Points on a hilly landscape, in no order, each with its height.
A ball rolls from a point to the lowest of its 2 nearest points, and stops where none of them is lower. Distance is the straight distance between rows; heights are no part of it.
Beval height 85: [113 117 121 165 161 114  79 152  94 174  82 108 100 134 134 142 134 155
 113  49 166 135 117 184 152]
fot height 161: [111 113 123 170 182  98 148 103 141 174 108  95  97 134 138 132  70 155
 119 142 143  96 149 137 119]
funer height 259: [100 150 145  71 127 121 132 199  91 115  88 148 165 103 106 115 134  89
 162 150 167 153 170  87 142]
tivir height 329: [192 111 113 126 129 164 134 148  86 133 140 141 168 122 213 115 145 151
 145 136 149 148 104  75 145]
Vuv height 260: [106  88 167 126 102 137 143  97 158 144 169 140  82 136  93 151 150 145
  97  73  69 131  97 160 102]
goni height 142: [142 125 170 150 130 128 127 143 129 129  35 130 141 126 152 118 136 101
 171 126 172  81  85 138  97]
temud height 546: [158 159 137 119 147 104 188  88 168 134 179  81  49 160 140 100  74 175
 158 211 137 140 156 144  92]
Mef height 346: [115 167 180  96 121 123 180 147 125 118 126 110 121 130 120 116 161  83
 133 145 157 115 168 112  97]
Nel height 256: [146 106 134  73 105 148 102 152 130  76  73 171 175 107 142 137 195 137
 112 110 136 139 106  94 139]
vite height 412: [103  95 110 181 119 154 109 100 142 165 104 117 127 104 155 124 113 121
 111 120 148 102  83 140 121]
Retiz height 497: [107 130 112 164 174 108 174  80 164 147 174  90 160 151 115 156 122 110
  79 127 160 109 149 109 112]
fera height 258: [194 138 112 154 145 159 141 124 149  98  88 112 176 112 188  89 104 114
 159 180 173 125 138 134 149]
nep height 390: [ 94 185 137  96 115 142 156 103 147 117 137  90 163 142  92 114 159  79
 106 170 190 112 151 117  95]
mobam height 529: [128 129 113 110 148 111 134  77 138 125 168  78  72 141 111 119 111 173
 154 127 139 102 113 133  57]
kuf height 514: [149 108 132 106 135 136 145  73 134 121 197  93 107 135 123 134 164 155
 145  91 143 118  89 141  59]
zov height 122: [125 170 161 113 169 156 124 139 151  75 142 141 102 165 110 112 148  96
  78 149  94 159 125 101 132]
vap height 212: [112 146 167  92 162 125 133 160 112  88 107 169 141 153  91 131 138  86
 120 129  92 127 115  68 118]
Seg height 325: [105 105 121 137  83 161 107  78 176 114 145 137 123  93 100 131 159  99
  70 121  93 125 121 166 113]
Poda height 174: [110 123 139 107 138  92 136 140 131 157 170 125  64 158  80 154 139 166
 120  51 121 145 171 150 109]
delop height 266: [ 81 184 156 135 117 127 131 142 167 144 117 110  64 141 110 102 124  99
  82 174 158 137 148 135 132]
Kose height 575: [161 191 151 179  70 133 129 140 157 129 162 117  87 151 136  94 105 117
 143 139 135 140 170 208 166]
Vov height 217: [104  45 128 179 109 164 144 122 121 178  97 159 144  94 153 167 154 109
  76 101  99 131 105 136 158]
zovi height 530: [157 154  88 120 180 119 125 134 103 151 139  75 166 146 155 134 126 109
 125 126 175 153 197 161 143]
lote height 213: [134 101 169 111 157 125 129 122  99 119 115 167  80 149 134 155 132 155
 126 128  61 123  75 101 137]
Semib height 179: [117 119  98 153 101 141  96 140 128 116  90 139 203 112 121 117  80  81
 189 122 155 108  71 109 127]
Soz height 151: [125  73 115 131 118 154 184 117 119 139 165 146 150  86 178 162 179 130
  94 136 110 125 134  63 129]
gop height 342: [176 114 125 151 140 164  83 158 155  77  96 177 169 129 136 129 128  97
 109 123  97 171  88 144 168]
Besad height 539: [149 128 110 110 151 122 173  63 153 176 170  56  70 148 153 105  90 171
 148 167 158 129 137 137  71]
boga height 338: [183 115 188 139 104 126 141 118 128 111 148 156 132 149 130 134 136 120
 155 111  86  94  96 156 114]
kula height 170: [112 119 166 127 139 158 113 141 120 129  82 162  79 132 132 115 137 122
 134 130 101 128  50  93 116]
pidog height 93: [137  98 116 165  93  90 119 124 106 152 149 169 100 127 124 147  76 186
 175  84  65 104 118 161 166]
komar height 427: [ 99 135 119 171 138 168 120 129 126 166 131 124  88 109 161 122 114 106
  81 157 140 139 118 119 153]
Pego height 54: [127  77  98 147  86  83 116 133  93 149 123 160 143 133 156 166 111 220
 141  73  72 129 133 124 156]
kinap height 84: [107 117  94 109 144 135  72 157  76 163  56 142 127 113 147 118  76 145
 174 128 145 153  86  87 158]
mub height 363: [130 103 109 107 122 121 134 157  90 175 140  96 101  87 170 144 162 169
 107  91 172 157 196 141 138]
mas height 426: [119 166 151 181  97 131 128 179 117 161 160 170 122 168 143 125 112 108
 128 117 107 184 127 157 208]
guzad height 646: [132 139 124  81  85 105 105 146  92  86 146 174 183 140  95 134 122 151
 166 109  84 108 118  86 133]
pabu height 310: [169 138 124 103 142 158 105 148 100 121 131 121 105 114 170 112 160 132
 129 138 142 151 102 101 131]
soled height 392: [105  83 113 163 136 144  91 121 138 134  64 116 176 102 118 137 148  90
 110  96 159 110  82 135 124]
sizo height 101: [ 88 125 165 177 113 132 140 122 118 154  68 137 146 152 131 116  99  90
 156 134 151  77  49 103  96]
Bodu height 120: [110 103 123 123 152 157  91 175  78 139  70 162 113 131 160 128 131 148
 141 130 125 157  61  61 149]
piri height 387: [125 117 115 150 131 136 127 133 117 175 169 118 127 122 136 152 170 119
 102  76 152 152 159 146 129]
luk height 144: [ 65 140 128 161 101 133 112 117 154 112  64 135 172 135  90 112  75  71
 146 126 168  95  60 108 108]
nagov height 315: [152 114 115 120 111 166  74 134 137 103 148 157 140 129 132 135 152 143
  87 107  71 168  93 144 170]
voz height 262: [148 165  97  68  98 170 104 137 118  96 125 118 145 113 135  61  82 104
 200 167 152 147 118  83 129]
mabi height 505: [162 122  86  83 166 119 178  87 131  77 173  77 182 123 119 141 171 148
 146 147 132 133 140 130  78]
bebuk height 268: [123 122  67  66  90 105  85 104 123  90 215 131 106 124  99 129 137 183
 106 141  86 162 131 118 124]
mig height 304: [139  59 121 105  92 140 101  82 166 116 155 130 126 109  98 168 164 163
  79  86  67 133 103 190 102]
giteg height 280: [172 130 140 113 102 124 117 134 143  95 169 171 102 161 114 151 123 173
 118 114  45 167 123 149 158]
Perol height 189: [102  60 108 156  82 178 151 127 116 165 134 154 105  78 171 152 172 147
  75 120 121 141 112  90 163]
Nuz height 364: [146 104 121 158 176 151  99 143 157 103  57 149 152 106 146 127 139 103
 109 142 128 138 113 125 150]
gukam height 219: [113 161 159 157 112 132 106 134 169 119  92 128 121 140 115 107 132  94
 114 142 149 129 119 152 123]
riv height 147: [ 83 136 153 150 137 100  84 149 117 160  60 139 117 116 102 127 134 119
 126  92 148 119 128 169 137]
zus height 173: [114  89 133  81  88 150 135 158 135  94 101 175 132  83 140 135 172 148
 102 154  94 148 138  78 150]
Fozo height 465: [128  86 100 144 153 112 167 117 152 102 112 124 202  81 122 142 123 119
 144 169 114  90 168  98 134]
Givop height 248: [156 135 143 135 153 138 125 114 148 108 176 154  74 173 112 134 100 136
 117 133  52 135  91 118 132]
butu height 98: [ 98  98 110  91 141 147 160 151 104 122 122 149 151  83 154 143 157 117
 115 163 134 124 149  48 137]
Lurub height 510: [103 167 100 146 172 123 137  91 132 146 193  66 156 180 122 130  85  98
  85 135 159 118 124  90 108]
sokiz height 495: [114 125 139 144 122 124 132  76 128 147 153  96 142 147 117 140 154 117
 120  62 163  89  89 131  66]
Bir height 285: [156 165  96  94 140 167  95 141 133  98 137 102  89 124 149  80 104 129
 156 199 136 165 123 106 133]
mib height 208: [ 96 141 128 117 120 125  98 189 112 116  67 134 190 116 118 117  87  69
 184 122 183 144 120  88 126]
buvi height 389: [108 146 151  32 102  95 119 153 100 105 109 128  90  98  80 136 168 163
 147 141 129 114 163 117  93]
tasev height 439: [144 166 162 197 141 126 109 175 124 135  90 169 113 181 149 114 109 102
 153 117 134 143 113 189 184]
Fud height 521: [139 158  81 137 187 152 108 112 106 132 174  77 158 149 162 111 110 110
 106 133 169 152 145 113 134]
Zitin height 309: [116 191 175 108 122 116 161 166 120 133 126 131  78 140 123  95 116  97
 135 171 141 132 188 102 141]
Vodin height 555: [170 161 103  93  98  93 190  85 154 124 211  70  87 155 116  91 106 167
 186 171 136 149 169 180  69]
Revas height 275: [ 92 135 126 103 172  93 135 175  87 114  86 160 157 123 101 132  99 117
 142 141 113 117 149  76 144]
Leg height 484: [136 138  77 122 165 130 180  93 157  81 131  91 197 109 122 129 144 126
 133 195 135 122 163 125 107]
Gikir height 462: [143 150 176 197 151 100 136  99 165 118 117 123 137 206 116 140  91 112
 100 128 125  99  90 163 135]
seduk height 44: [124 118  94 134 165 123  40 146  78 157  71 122 106 120 156 121 104 179
 134  91 150 140 106 153 160]
sar height 448: [132 164 166 211 143 134  88 136 128 134  91 142 129 208 135 124 103  89
 132 102 135 118  61 178 146]
gibi height 241: [146 149 124 121  94 160 128 144 130 120  97 113 160 100 158  83  94  97
 198 164 176 125 137 122 138]
vope height 344: [113 102 101 127 138 111 125 148  94 181 102 103  94  85 144 145 101 163
 115 128 142 149 201 139 159]
zub height 479: [127 128 137 180 162  97 142  92 162 141 146 109 178 168  98 152 115 100
  92 100 131  94 122 158 117]
Gup height 221: [ 98 126  96  95  97 135  95  99 130 109 218 141 121 123  79 145 133 134
 113 105  64 139  99 105 122]
gelim height 374: [168 133 161  97 115 110 119 123 136  77  98 164 144 118 116 111 156 124
 168 134  92 103 110 140 104]
Laguk height 129: [143 151 118 115  67  99 101 127  82 146 184 156 115 146 104 128  94 184
 184  80  86 119 107 145 130]
Sito height 621: [162 150 120  82  74 114 110 164 126  73 131 173 209 119 115 134 153 128
 149 133 107 137 176 120 164]
Vob height 191: [109 111 149 193 159  91 166 134 143 178  91 127 107 113 138 151 108 126
 107 118 143 100 177 169 154]
ful height 340: [128 139 140  74 104 114 123 139 118 125 130 136  55 102 122 141 144 195
 145 129 107 130 163 130 116]
tosil height 218: [129 109 157 106 146 131 164 125 152 140 195 146  63 169  87 145 148 161
 105  36  88 167 122 147 127]
nimi height 210: [134 141 129 120 209 134 133  90 169  74 139 112 148 159 100 127 152  97
  62 161 111 129 107 110  98]
toru height 565: [140 165 134 186  89 103 166 115 179 151 170 105 107 137 127 123  95 129
 130 144 159 122 180 199 128]
zufi height 274: [179  98 118 153 163 127 158 112 140 132 109 101 135  98 191 127 129 143
 152 171 152 104 168 144 135]
Gupa height 443: [101 141 148  79 103 116  96 151  81 139 110 124 101 118  90 113 156 138
 159  90 140 100 105 119 100]
vusa height 543: [135 173 103 136 152 122 144 108 161 115 141  54 145 144 136 117 155  99
 101 151 193 145 198 201 128]
zil height 312: [140  96 156 174  91 128 174 111 101 151 146 145 155 126 158 135 123 108
 169 115 115  72  97 114  98]
logi height 246: [ 96  98 172  97 118 152 154 151 130 107 113 185 140 129 106 140 178 104
  92 124  80 150 118  81 136]
feroz height 444: [130 113 146 137 117 134 182  98 163  94 120 147 162 109 119 121 128  95
 141 176 102  79 113  93 107]
pil height 599: [189 150 100 128  93 137 111 143 147  86 145 148 161 119 138 111 141 122
 147 147 135 157 163 174 170]
vove height 175: [103 132 129 103  88 111 129 132  91 141 207 159 101 135 103 141 114 154
 138  96  69 137 118  92 128]
Bik height 587: [185 176 109 124  86 117 103 134 161 108 155 105 130 117 135  73 106 136
 153 181 138 154 196 208 151]
Veka height 271: [111 145 114  96 106 150  95 104 146  99 161 121 111 115 101 109 152 122
 111 130 104 129  97 116  95]
voril height 308: [109 127  93  82 109 114  80 124 117 137 168 116  65 104 123 132 140 182
 116 122 117 162 142 126 134]
Nim height 413: [125 103 164  95 114 133 139 119 161  78  62 171 138  93  94 122 145  97
 146 153  96  84  92 103 113]
dimup height 127: [122 148 122 131 159  85 129 127 126 164 145  88  93 152 109 128 106 146
 134  89 157 119 167 165 113]
datu height 318: [107 126 111  91 176  91 139 159  79 155  74 116 133 101 123 134 105 141
 146 150 154 111 209 116 127]
Gaz height 556: [140 173 119 149 141  91 185 100 166 145 147  67 145 155 120 134  77 120
 102 165 188 114 201 175 138]
Zoka height 326: [163  68 110 107 141 134  85 139 134  96  48 142 157  86 154 151 182 159
 109 117 136 127 136 141 138]
belab height 408: [ 93 133 138 165 121 144 152 179  97 182 167 137 112 148 144 141 151 117
  79 100 126 171 165 125 182]
Piziv height 474: [107 133 109 105 139 110 116 115  75 157 162 100 148 134  95 138 123 133
 146  86 143 101 107 106  79]
vumud height 230: [ 81  99 153 198 164 127 145 132 133 166  80 142 135 116 127 162 138  91
  76 129 114 120 135 130 154]
bubi height 292: [141  98 114 149 131 122 181 104  94 168 140 104 155  96 166 140 103 128
 154 150 148  82 144 101 114]

Call two points neighbours if one is among the 2 nearest of the other. Go from one point of each pair to the other, from neighbour to neighbour, staying as low as possible. Name the highest point that can't be avoided.
butu / zov: logi
sizo / zov: Revas
zus / dimup: vumud

For each start below, name the point where the ball stops.
nagov: seduk
mabi: gibi
Mef: seduk
Sito: vap
Lurub: vap
belab: vap
